Points on a hilly landscape, in no order, each with its height.
A ball rolls from a point to the lowest of its 2 nearest points, and stops where none of them is lower. Distance is the straight distance between rows; heights are no part of it.
Z_808: [ 2.701,  1.025, -6.295, -1.177,  2.910, -4.336, -1.271,  2.495,  3.476,
  3.996,  0.229, -2.462,  3.748, -1.319, -4.814,  3.673,  4.845, -1.369,
 -7.354, -1.454]  (h 5.87)
Z_249: [-0.053, -4.665, -4.043, -5.982, -2.884, -2.409, -0.067,  1.484, -4.077,
  4.987, -1.684, -3.667,  0.453,  1.374, -2.122,  4.793, -3.057, -3.001,
 -5.593,  3.788]  (h 0.72)
Z_65: [-4.699, -0.556, -1.580, -5.456, -0.339, -3.926,  3.258,  0.567, -2.665,
 -0.633,  4.227, -2.696,  5.301,  5.776,  2.414, -0.859,  1.025,  1.888,
  1.544, -4.473]  (h 5.52)
Z_771: [-0.450,  3.533, -2.306, -0.929,  1.080,  1.186, -0.347,  1.563,  1.861,
 -0.263, -0.191, -2.033,  4.363, -7.221, -6.485, -0.659, -0.095, -2.309,
 -5.056,  0.413]  (h 6.09)
Z_810: [-0.485,  3.032,  1.045, -5.464, -0.740, -1.731, -5.248, -1.465,  3.539,
  0.905, -0.324, -3.317,  2.791,  0.108,  3.601,  1.821, -7.207, -1.848,
 -4.616,  2.138]  (h 4.33)
Z_927: [ 2.021,  2.038, -0.003,  0.075,  4.930,  1.506,  5.378, -3.056, -4.314,
 -2.529,  3.877,  0.148,  4.125, -2.627, -2.804, -1.450, -4.279,  6.355,
 -0.977,  4.911]  (h 5.51)
Z_591: [ 4.756, -1.084, -1.950,  6.165,  7.329,  3.131, -1.434, -3.156, -2.686,
 -4.221,  1.010, -2.610,  3.015,  1.033, -5.973, -1.748,  1.237,  1.496,
 -3.224, -1.064]  (h 1.29)
Z_611: [-4.170, -1.709,  6.471, -3.689, -1.184, -3.187,  2.824, -2.724, -3.502,
  2.042, -5.030,  1.540,  2.809,  1.944,  4.163,  2.381,  0.906,  1.207,
  1.523,  2.249]  (h 1.12)
Z_72: [-2.268, -3.227, -1.805, -0.342, -4.035,  0.707,  3.411, -0.486, -0.086,
  1.822,  0.827,  0.655, -4.278,  1.189,  2.141,  0.239, -0.058, -3.273,
  3.615, -5.618]  (h 5.01)
Z_256: [-2.608, -0.983, -3.819, -5.210, -1.704, -2.928, -0.729,  0.297,  1.679,
  0.242,  3.250, -2.168,  5.137,  3.473,  1.269,  1.346,  0.674, -4.400,
 -1.271, -5.275]  (h 5.62)
Z_568: [ 4.170,  2.645,  3.884, -1.421, -0.354, -2.097, -1.732, -4.681,  3.924,
  6.022, -1.242,  3.759, -5.937, -1.087,  2.559,  3.491, -0.905, -1.133,
 -2.161,  0.716]  (h 2.00)
Z_194: [-2.587,  4.086,  2.215,  5.898, -1.739, -1.310, -5.268,  0.780,  6.044,
 -0.110, -3.192,  6.371, -1.677,  3.441,  4.880, -1.274,  0.099, -1.592,
  2.592,  0.189]  (h 2.80)
Z_535: [ 4.993, -4.352, -1.515,  0.677,  2.689,  1.131,  1.573, -1.356,  1.548,
  0.082,  5.504,  1.942, -4.807, -5.115, -0.820,  1.224, -2.853,  2.214,
  0.699,  0.550]  (h 6.42)
Z_868: [-0.332, -4.990, -3.459,  7.868,  0.896,  1.580,  1.419,  3.328,  0.919,
  0.393, -0.013,  2.086,  1.196,  3.595, -3.614,  0.564,  3.411,  1.987,
  1.856, -3.569]  (h 3.98)
Z_765: [ 2.107, -1.159,  2.520,  5.536,  3.645,  2.862, -0.253, -8.185, -2.373,
 -6.141,  3.327,  4.954, -0.914, -1.308, -0.977,  0.388, -1.210, -0.167,
 -3.428,  2.439]  (h 1.95)
Z_994: [ 1.401, -6.198,  0.499, -5.084, -3.733, -4.909, -0.196,  2.499, -2.727,
  3.764, -2.095, -1.789, -0.759, -0.594,  0.002,  3.726,  4.748, -3.510,
 -5.360,  3.698]  (h 0.40)
Z_705: [ 3.348,  0.498, -1.487,  0.297,  0.986,  4.825, -1.313,  4.185,  4.785,
  3.135, -4.165, -2.075, -7.618, -1.766,  3.612,  1.530, -3.031, -3.170,
  1.833, -2.655]  (h 3.12)
Z_882: [-0.698,  1.593,  2.808, -3.196, -0.871,  3.841,  1.641, -4.240, -4.500,
 -2.102,  1.809, -3.531, -9.000,  2.904, -1.103,  0.527,  2.090,  1.922,
  2.082, -2.323]  (h 1.82)
Z_23: [ 4.695, -1.579, -1.519,  4.423,  3.643,  5.336, -1.079, -4.369, -2.037,
 -4.920,  2.640,  0.301, -0.890,  1.573, -0.905, -1.796, -2.068,  0.630,
 -0.454,  0.148]  (h 1.61)
Z_547: [-0.257,  1.020,  1.171,  4.418,  0.562,  0.704,  0.489,  0.073,  6.629,
  0.349,  1.288,  7.888,  0.407, -4.433,  0.195,  1.454, -3.142,  0.133,
  0.437,  2.885]  (h 1.35)
Z_102: [-7.242, -0.976,  2.171,  2.465,  2.568, -0.588,  4.496, -1.612, -0.627,
  2.116,  0.583,  0.392,  1.921,  0.505,  0.055,  3.810, -0.029,  1.521,
  1.501, -6.659]  (h 5.31)
Z_57: [ 5.469, -3.170, -4.602,  1.472,  1.151,  1.483,  4.842,  1.664,  0.583,
 -0.463,  3.520,  4.323,  5.311, -2.242, -0.905, -3.411, -3.131,  1.004,
  1.547,  5.442]  (h 5.09)
Z_595: [ 0.146,  1.632, -0.294, -1.927,  4.326, -1.051,  1.697,  0.266,  0.667,
  1.096,  2.181, -4.344,  2.393,  0.122, -1.101, -1.535, -1.072,  8.029,
  1.241, -3.617]  (h 2.86)
Z_100: [-3.319, -1.759, -0.924, -4.719, -2.844,  2.273, -1.835, -0.256, -4.462,
  0.769, -3.583, -5.207,  0.806, -0.761, -1.014,  4.341, -1.510, -5.933,
 -4.637,  1.655]  (h 1.02)
Z_167: [ 1.124,  0.982,  5.247,  0.921,  1.826,  1.447, -2.800, -2.955, -5.204,
 -2.922, -4.583, -2.404, -4.540,  1.396, -2.785,  0.036,  6.316,  3.986,
  0.022,  2.118]  (h 1.34)
Z_608: [-4.115, -5.431,  2.653,  0.905, -3.521, -4.437,  1.814,  2.354, -5.298,
 -2.823,  0.881,  3.634,  2.503,  4.244,  1.175, -1.815,  5.774,  0.777,
  1.099,  0.485]  (h 1.98)
Z_362: [ 4.747, -0.098,  1.800, -3.495, -0.773,  0.881, -1.802, -3.030, -0.054,
  0.706, -1.495,  1.246, -5.050,  0.023,  2.177,  1.244,  0.871, -1.005,
  0.123,  1.141]  (h 1.70)
Z_430: [-3.062, -3.617,  1.983,  0.321, -0.450,  0.763,  0.737, -3.574,  0.362,
  7.385, -3.027, -2.071, -5.573,  1.405,  2.425,  7.223,  0.382, -3.347,
 -1.572, -6.685]  (h 5.14)
Z_173: [ 4.733,  0.046, -2.354, -2.214,  0.025,  0.479, -1.104,  0.963, -2.625,
 -3.598,  1.331,  0.255,  2.085, -0.708, -3.895, -4.212,  1.323,  1.165,
 -1.492,  2.239]  (h 1.69)
Z_109: [ 2.521,  3.339, -3.076, -4.226, -4.413,  2.494, -4.256,  3.126,  2.545,
  3.890, -3.924, -5.707, -0.141,  1.443,  0.187, -1.915, -4.052, -3.696,
 -0.669, -0.383]  (h 3.43)
Z_662: [ 4.118, -2.812, -2.813, -3.390, -0.684, -5.497,  2.655,  1.720,  0.768,
  2.577,  3.825,  3.332,  0.973,  2.961,  0.055, -1.054,  4.947,  3.319,
  0.866, -1.135]  (h 6.07)
Z_445: [-5.901, -6.087,  2.211,  1.578, -1.159, -1.626,  1.242, -0.875, -6.006,
 -3.903,  2.499, -0.063, -2.832,  0.804,  0.096,  0.351,  5.749, -0.730,
  0.454, -2.736]  (h 1.81)
Z_677: [ 2.458, -1.238, -2.111, -1.536, -3.670,  4.762,  0.619,  4.837,  2.046,
  6.590, -5.691, -4.045, -1.723, -2.817,  0.638,  0.972, -2.521, -2.661,
  2.006, -0.464]  (h 3.27)
Z_830: [ 1.214,  0.969,  0.956, -2.642, -1.581,  5.311, -1.063,  2.081, -3.517,
 -3.897, -0.821, -2.951, -1.700, -2.005, -1.441, -3.114, -0.757, -0.314,
  1.771,  2.471]  (h 1.45)
Z_903: [-0.721,  1.004, -2.058,  2.795, -1.952,  4.468, -2.949,  2.134,  4.958,
 -2.707,  3.592, -2.128, -7.099,  1.190,  1.688, -1.676, -1.775, -2.674,
  0.802, -7.733]  (h 4.81)
Z_884: [ 0.602,  2.482,  1.051, -3.923, -4.903,  0.096, -1.807,  2.703,  0.927,
  3.441, -5.665, -4.047,  3.500,  2.176,  0.447, -2.578, -1.120,  1.129,
  2.939,  3.445]  (h 3.61)
Z_418: [-1.377, -4.101,  1.559,  1.895,  2.229, -0.074,  2.436,  0.199, -5.287,
 -7.760,  4.414, -1.935,  3.583,  2.494,  0.433, -2.971, -1.002,  2.933,
 -1.084,  1.513]  (h 4.46)
Z_128: [ 3.335,  0.440, -2.389,  0.692,  1.431, -2.229,  7.373, -3.077, -4.969,
 -2.603,  5.506,  1.894,  2.671, -2.376, -7.146, -1.353,  0.584,  2.165,
 -1.785,  6.273]  (h 5.37)
Z_530: [-3.266,  1.400,  0.330,  1.537,  0.233, -3.779, -4.377,  4.704,  5.113,
 -2.236,  2.574, -1.826,  0.481,  3.228,  2.037, -1.834,  0.216,  3.783,
  1.087, -2.938]  (h 3.32)
Z_590: [-5.591,  1.026,  1.542, -2.096,  1.461, -2.377,  5.464, -4.217, -3.419,
 -0.575,  3.260,  0.728,  3.127,  3.421,  0.826, -0.300, -1.401,  3.645,
  3.370, -3.813]  (h 5.41)
Z_12: [ 0.016,  2.806,  1.725,  2.566,  3.714,  1.019, -3.542, -1.786, -1.759,
 -1.182, -4.073, -1.088, -0.374, -1.518, -5.404, -0.443,  3.092,  2.893,
 -2.603, -1.780]  (h 1.27)
Z_976: [-1.423, -1.067, -3.827,  3.723, -1.723,  0.913,  0.369,  3.262,  4.439,
  4.482, -2.772,  2.399,  1.884,  0.959, -3.146,  1.596,  3.748, -0.997,
  1.590, -4.122]  (h 3.84)
Z_71: [ 3.664, -0.977, -2.492,  3.216, -1.100, -0.647,  3.264, -2.160,  1.319,
  0.200,  8.032,  1.869, -5.732, -2.844, -5.059, -0.469, -1.507, -1.260,
 -0.971,  0.147]  (h 6.35)
Z_676: [ 2.013,  5.483,  1.749, -3.440,  4.140, -2.471,  2.059, -0.511, -1.583,
 -2.493,  2.087, -0.089,  6.170, -4.802, -2.456, -0.706, -2.023,  5.476,
 -2.691,  4.073]  (h 5.67)
Z_325: [-3.277, -5.442, -3.605,  7.375,  1.973,  1.810,  4.698,  4.706, -2.971,
 -3.532,  1.454,  1.430,  7.123,  2.019, -1.510, -0.588,  0.120,  0.692,
  0.743, -2.187]  (h 4.15)
Z_311: [ 0.305,  5.440, -0.224, -1.507,  5.480, -4.526,  0.276, -0.611, -4.312,
 -3.783,  1.120,  0.705,  6.249, -4.611, -3.216,  2.215,  4.839,  1.343,
 -6.134,  3.154]  (h 5.85)
Z_233: [-2.359,  1.368, -3.175, -2.735, -0.459,  2.478,  1.775, -1.826, -4.745,
  0.879, -5.478,  1.352,  7.348,  3.324, -2.908,  1.028,  3.104, -2.829,
  0.174, -3.798]  (h 3.42)
Z_383: [-1.977,  3.443, -1.571, -0.715, -1.405,  1.452,  0.398, -1.949,  4.002,
  5.488, -2.654, -1.508,  0.934,  0.077,  2.807, -0.088, -6.244, -3.843,
  3.828, -0.463]  (h 4.50)
Z_960: [ 5.025, -3.226, -3.643,  0.712, -1.152, -5.618, -0.913,  3.595,  4.050,
  0.357,  6.764,  3.219, -2.696,  2.040,  1.527, -3.546,  1.721,  4.131,
  0.473,  0.939]  (h 6.18)
Z_361: [-4.552, -1.666,  3.768,  0.528,  2.118, -3.379,  4.544,  0.917, -3.246,
  0.838, -2.712,  3.377,  4.383, -0.019,  4.724, -0.770, -0.154,  4.205,
  4.054,  1.467]  (h 1.43)
Z_357: [-1.376, -0.720, -1.863, -0.156,  1.521,  0.020, -0.537,  0.926, -4.644,
  0.654, -6.950,  0.659,  4.374, -0.370, -3.369,  2.496,  7.229, -2.518,
 -1.826, -3.220]  (h 3.58)
Z_577: [-0.313, -2.111,  0.450,  5.818, -0.368,  2.586, -3.379,  4.866,  1.516,
 -2.368, -3.321,  2.970, -3.898, -0.364,  3.789, -1.601,  0.916,  0.509,
  1.305, -0.586]  (h 2.68)
Z_159: [-0.329, -0.059, -4.543,  0.556,  4.171,  2.319,  0.568,  1.564, -2.465,
 -2.221,  1.045, -5.160,  4.158,  1.369, -5.468, -2.279,  0.030,  3.433,
  1.136, -4.836]  (h 3.06)
Z_91: [ 1.460, -5.430,  0.347, -5.379, -3.240, -5.052, -2.881,  5.083,  1.197,
  1.257,  0.304, -1.213, -0.752, -0.574,  5.740,  1.634,  3.915, -2.224,
 -1.056,  1.864]  (h 0.68)
Z_576: [ 0.754, -0.874,  2.794, -2.851,  2.722,  2.664, -5.275, -1.915, -5.297,
 -3.478, -7.048, -1.571, -2.394, -2.205, -1.607,  2.061,  7.741, -0.788,
 -3.547,  3.349]  (h 1.11)
Z_21: [ 1.049, -6.896, -2.244,  5.313,  5.633,  1.814,  2.960,  0.189, -3.973,
 -4.577,  4.948,  0.541,  5.392,  1.297,  1.634,  0.218, -0.083,  1.274,
 -1.160,  2.052]  (h 4.31)
Z_344: [-0.031,  4.877, -0.492,  6.522,  0.974,  2.002, -6.570,  0.167,  3.473,
 -2.579,  0.534,  0.791, -0.711,  3.234,  1.352, -6.724, -4.714,  1.429,
  2.337,  0.355]  (h 3.88)
Z_682: [-1.678, -2.721,  0.262, -1.658, -2.217,  3.437,  3.213,  1.456, -0.588,
  5.959, -2.756, -2.115, -6.757,  1.729,  4.078,  4.678,  0.658, -3.713,
  3.713, -6.761]  (h 5.08)
Z_82: [ 3.118, -0.483, -2.037,  2.550, -1.833, -0.120,  6.779,  0.041, -4.065,
 -1.944,  2.714,  5.412,  5.373,  0.842, -3.595, -3.517, -2.719,  0.183,
 -0.563,  4.615]  (h 5.24)
Z_99: [-6.802,  0.895,  1.759,  4.225, -1.402, -2.187, -4.663,  3.794,  5.299,
  0.187, -1.529,  0.649, -0.105,  5.657,  5.052,  0.974,  0.797,  0.296,
  3.243, -3.674]  (h 3.10)
Z_908: [ 0.587, -0.796, -4.607, -2.546,  1.221, -1.253, -3.975,  2.314,  3.354,
 -0.320,  1.633, -0.497,  3.745, -0.276, -2.836,  2.626,  3.528, -4.219,
 -4.989, -4.396]  (h 5.74)
Z_809: [ 0.326, -0.366,  2.370,  2.954, -3.992, -0.174,  5.069, -5.863, -6.147,
 -4.025,  5.844, -0.680, -3.195,  3.194, -4.470, -2.586, -1.339,  0.662,
 -0.755,  1.779]  (h 2.10)
Z_511: [-0.599,  2.912, -1.367, -1.899, -3.493,  2.029,  3.495, -2.929,  0.075,
  3.407, -1.487,  2.185,  0.887,  0.954,  2.385, -3.052, -5.033, -3.563,
  8.268,  0.783]  (h 4.64)
Z_320: [-1.469, -6.602, -0.037,  3.156, -0.804, -1.388, -1.119,  1.788, -4.354,
 -1.552, -2.745,  6.296,  1.789,  6.228,  3.675, -1.644,  5.579,  0.055,
  4.137, -1.320]  (h 2.18)
Z_857: [ 3.527, -2.039, -2.437,  1.028, -2.168, -1.812, -0.369,  1.867,  6.736,
  1.980,  1.610,  7.266, -1.602, -3.793,  0.789,  1.784,  1.743, -1.747,
 -1.176,  2.260]  (h 1.46)
Z_870: [-1.688,  2.980,  3.615, -1.824, -4.166, -2.670,  3.219, -3.217, -3.625,
 -3.940,  3.661, -0.141, -0.770, -0.995, -4.528, -1.685,  1.442,  2.019,
 -1.904,  3.583]  (h 2.24)
Z_588: [ 4.449,  2.301,  0.587, -5.522,  0.077, -4.309, -4.214,  0.110,  2.626,
  3.234, -1.151, -2.277,  1.551,  1.816,  3.039,  0.167, -2.086,  1.769,
 -3.762,  3.204]  (h 4.10)
Z_353: [ 0.877,  1.816,  7.032, -1.006, -2.113, -2.015, -0.730, -2.975, -1.513,
 -2.164,  0.574,  2.606, -7.709,  1.302,  5.790, -0.477, -0.297,  1.348,
  1.720,  2.965]  (h 0.60)
Z_733: [ 1.336,  0.147, -2.585,  0.321,  1.014, -1.752, -3.459,  6.442,  7.665,
  1.411,  1.508, -4.221,  0.680, -1.413, -1.418, -2.623, -0.780,  6.379,
  1.822, -1.682]  (h 3.55)
Z_807: [ 0.218,  5.267, -2.168,  0.278, -3.692,  1.176, -0.064,  2.535,  4.437,
  3.588, -0.036,  0.779, -5.455,  1.601,  3.683, -2.104, -5.383, -7.041,
  4.083,  0.374]  (h 4.32)
Z_376: [-2.883, -2.534, -0.577, -4.096,  1.559, -1.024,  3.864, -1.990,  0.383,
  2.367,  2.310,  3.054,  3.243, -1.185,  5.264,  3.365, -3.016, -1.731,
  4.178,  0.393]  (h 1.64)
Z_240: [ 0.021,  5.231,  3.288,  4.239, -4.546, -1.340, -2.851,  0.774,  7.313,
  3.614, -2.307,  1.446, -5.938,  1.721,  2.351, -1.408, -1.046, -0.935,
 -0.626, -3.020]  (h 2.49)
Z_879: [-4.403, -1.191,  2.854,  1.874,  1.020, -1.613,  2.231, -1.744,  3.221,
  8.261, -3.653, -1.426, -0.696,  3.102, -0.582,  6.400,  0.541,  0.270,
  0.796, -6.965]  (h 5.22)
Z_556: [ 1.514,  7.138, -2.902,  2.586, -2.611,  0.641, -5.306,  2.354,  4.802,
  0.634, -1.296,  0.937, -1.863,  3.493,  3.542, -6.308, -4.186, -3.614,
  4.377,  1.000]  (h 4.14)
Z_225: [-4.267,  0.610, -0.473, -1.600, -0.264,  2.793, -3.945,  3.780,  3.212,
 -2.531,  2.096, -4.667, -3.552, -2.495,  3.997,  0.250, -3.983, -3.306,
  1.619, -3.442]  (h 4.68)
Z_229: [ 2.695,  0.058, -5.567, -0.202,  0.534,  4.332,  2.231, -1.720,  1.086,
 -0.023,  1.328,  5.296,  2.766,  0.125,  1.192, -1.464, -4.443, -3.004,
  5.509,  2.708]  (h 4.85)
Z_266: [ 3.026, -0.400,  0.061, -6.847, -0.708, -4.337, -1.431, -0.436, -1.153,
 -2.939,  3.172, -1.798,  0.573, -0.187, -1.378, -0.092,  4.123,  0.559,
 -3.800,  2.845]  (h 1.97)
Z_851: [-2.489,  1.205,  8.121, -3.207, -5.917, -3.634,  1.707, -2.193, -3.711,
 -0.349, -1.506,  0.872, -2.295,  3.240,  4.366,  0.823,  1.498, -0.710,
  0.840,  2.680]  (h 0.87)
Z_206: [ 0.029,  1.521,  0.635,  4.301,  2.927,  6.968,  2.188, -3.447, -2.612,
 -0.637, -1.718, -1.032, -2.536, -6.305, -6.718,  0.464, -2.543, -0.124,
  0.987, -1.648]  (h 0.75)
Z_283: [ 3.805,  4.617,  3.768,  3.392, -3.501, -2.993, -2.310, -2.208,  4.519,
  6.396, -2.321, -0.738, -6.302, -1.655, -1.956,  1.606,  0.461, -0.570,
 -3.440, -1.830]  (h 2.28)
Z_210: [-1.875,  0.907,  3.955,  1.402,  1.271,  4.393,  4.003, -8.224, -7.233,
 -4.076,  1.944, -1.676, -5.870,  1.392, -3.610, -0.129,  0.512,  3.792,
  0.989,  2.554]  (h 1.96)
Z_571: [-0.924,  0.239,  3.222,  0.886,  5.204,  1.102,  1.532, -3.033, -3.180,
 -1.584, -1.457,  1.200,  2.683,  1.190,  1.686, -2.095, -3.411,  6.312,
  4.228,  1.400]  (h 1.75)
Z_973: [-1.269, -2.259,  3.872,  0.525,  0.358, -0.323,  0.729,  0.008, -2.222,
 -1.942,  1.499, -2.208, -3.689, -0.615, -0.524,  0.359,  1.617,  2.209,
  0.819, -2.646]  (h 1.66)
Z_565: [-2.498,  5.091,  5.391, -3.539, -3.010, -2.683,  0.840, -5.554,  0.005,
  0.045,  2.647, -1.685,  1.774, -1.006,  0.306,  0.251, -1.846, -0.316,
 -3.277,  0.403]  (h 2.44)
Z_654: [-0.611,  4.996,  2.703, -3.686,  0.620, -2.317, -0.176, -2.232,  1.875,
  1.333,  1.406, -4.799,  3.164,  2.373,  0.260, -0.837, -3.676,  3.819,
 -0.030, -2.993]  (h 2.67)
Z_648: [-1.101,  0.086,  0.196, -4.883, -1.653,  5.106,  0.844, -0.660, -5.498,
 -2.475, -4.017, -5.754, -0.170, -4.239, -2.974,  2.341,  0.561, -2.178,
 -1.001,  5.601]  (h 1.23)
Z_865: [-3.258,  1.374,  0.130, -1.395,  0.288,  0.157, -3.233,  4.699,  2.349,
 -0.097, -3.677, -4.984,  4.693, -4.055, -2.416,  0.111,  0.345, -1.262,
 -3.689, -0.798]  (h 6.17)
Z_179: [-2.320,  1.635,  0.696, -5.746, -0.842,  2.522, -4.466,  0.435,  1.708,
 -2.700,  0.893, -4.731, -0.201, -3.045,  5.921, -0.107, -6.031, -4.731,
 -0.915,  2.937]  (h 4.53)
Z_452: [ 4.500, -3.627, -4.155,  4.982, -2.721, -0.593, -1.146,  1.014,  3.471,
 -1.070,  7.375,  2.057, -5.241,  1.691,  0.013, -1.534,  0.785,  1.001,
  1.011, -1.403]  (h 6.27)
Z_859: [-1.782,  3.817, -1.041,  7.154,  0.554, -1.103, -6.283,  5.489,  9.018,
 -2.447,  2.507, -0.887, -3.844,  3.346,  2.021, -3.058, -2.361,  3.184,
  3.267, -1.791]  (h 3.59)
Z_526: [ 0.925,  0.780, -1.030, -1.577, -3.739, -0.812,  0.205,  5.590,  1.537,
  0.592, -0.506,  0.264,  1.985, -0.697,  2.650, -5.377, -1.633,  0.216,
  4.341,  3.953]  (h 3.77)
Z_615: [-1.914, -0.734,  1.516,  6.160,  2.247,  2.382, -0.198, -1.390,  0.850,
 -3.734,  1.277,  7.413,  0.730, -4.006, -0.994,  1.132, -0.404, -1.177,
 -2.866,  2.207]  (h 1.83)
Z_127: [-0.574,  0.062, -0.820,  1.029, -1.519,  0.915, -1.079, -0.158,  0.764,
 -2.338,  2.642,  1.473, -6.965,  3.849,  3.750, -2.917, -1.116, -2.536,
  3.766, -3.877]  (h 4.92)
Z_794: [-3.751,  0.830, -3.154, -3.219,  2.459,  4.113,  3.143, -0.059, -6.587,
 -2.133, -1.199, -2.401,  6.137,  0.485, -5.931,  0.253,  1.697,  0.504,
  1.028, -2.304]  (h 3.24)
Z_725: [ 3.550, -2.220,  1.904, -1.815, -2.891, -6.617, -2.290,  1.303,  4.305,
  0.428,  3.793,  4.200, -3.673, -2.514,  3.907,  1.248,  4.199, -1.886,
 -2.593,  2.759]  (h 1.04)
Z_271: [ 2.227, -0.643,  3.781, -6.093,  0.097,  0.501, -3.466, -3.609, -2.724,
  0.216, -5.579,  0.243, -1.020,  1.557,  2.132,  3.648,  3.198, -0.339,
 -2.171,  3.695]  (h 1.44)
Z_919: [-1.599,  1.156,  1.947,  0.125, -0.439,  5.596,  2.908, -1.946, -0.995,
  2.300, -5.205,  0.011, -0.072, -7.669, -3.178,  2.552, -2.110, -4.266,
 -0.938,  1.311]  (h 0.48)
Z_555: [ 0.447, -2.506, -1.929,  1.378, -3.413,  0.415, -0.656,  3.111, -1.081,
  1.542, -4.079,  2.347,  0.031, -0.789, -2.523,  0.017,  5.335, -5.989,
 -1.005, -2.579]  (h 3.71)
Z_502: [ 0.556,  0.959,  6.822,  0.963,  4.325,  2.180, -1.282, -3.550, -3.784,
 -2.206, -4.235, -0.235, -0.650, -0.650,  1.085, -0.730,  2.061,  6.816,
  2.309,  3.432]  (h 1.42)
Z_918: [ 4.588,  1.634, -2.902, -2.834,  1.995, -1.813, -3.795,  3.168,  6.729,
  3.363, -0.310,  0.034,  2.142,  0.621,  2.214, -2.011, -0.260,  3.188,
  1.284,  0.801]  (h 3.81)
Z_238: [ 1.394, -0.283, -0.828,  5.356,  2.649,  4.737, -4.449,  6.425,  5.674,
 -2.256, -1.371, -0.093, -8.537, -2.202,  5.339, -0.498, -1.672,  0.006,
  0.728, -1.137]  (h 2.89)
Z_28: [-0.415, -6.271, -1.431,  7.325,  0.627,  1.324, -3.347,  2.126, -0.932,
 -3.929, -0.010,  4.645, -1.197,  6.155,  4.597, -1.726,  1.405, -0.690,
  2.746,  0.290]  (h 2.42)
Z_607: [-3.430,  1.618,  0.197, -3.275,  0.439, -4.210,  5.950, -2.177,  1.571,
  5.466,  1.280,  1.011,  6.235, -2.285,  4.163,  4.420, -6.149, -2.591,
 -0.548,  2.477]  (h 1.25)
Z_439: [-2.141, -0.052,  1.472, -2.335, -0.323,  2.041,  4.279, -1.571,  0.440,
  3.628, -4.094,  1.983,  5.924, -6.653,  1.033,  3.971, -4.259, -2.916,
 -0.803,  2.631]  (h 0.80)
Z_672: [ 1.766,  2.857, -1.458,  4.451,  5.079,  3.299, -0.313, -3.719, -3.217,
 -2.472, -1.391, -3.721, -0.119, -3.751, -8.994, -2.125,  0.541,  2.470,
 -2.536,  0.871]  (h 1.01)
Z_83: [ 3.536, -1.380, -1.916, -1.861,  0.640, -5.154,  0.420,  1.845,  4.046,
  4.520,  1.778, -0.567,  0.194, -1.407, -2.885,  0.861,  5.671,  2.292,
 -2.110, -1.269]  (h 5.98)
Z_258: [ 0.620,  4.422, -1.601, -1.329,  3.387, -4.074,  1.516, -1.090, -0.786,
  1.566, -2.569, -1.401,  4.107, -6.235, -5.371,  2.189,  2.826, -0.280,
 -6.238,  4.305]  (h 5.99)

Call two points neighbours if one is among the 2 nearest of the other. Go from one point of each pair to the other, from neighbour to neighbour, staying as low as possible. Name the highest point that can't be avoided.
Z_353, Z_994 -> Z_765
Z_576, Z_672 -> Z_167
Z_547, Z_994 -> Z_857

For each start below, name the point where the ball stops.
Z_976 -> Z_973
Z_83 -> Z_576
Z_225 -> Z_576
Z_82 -> Z_576
Z_109 -> Z_973
Z_654 -> Z_973
Z_266 -> Z_994
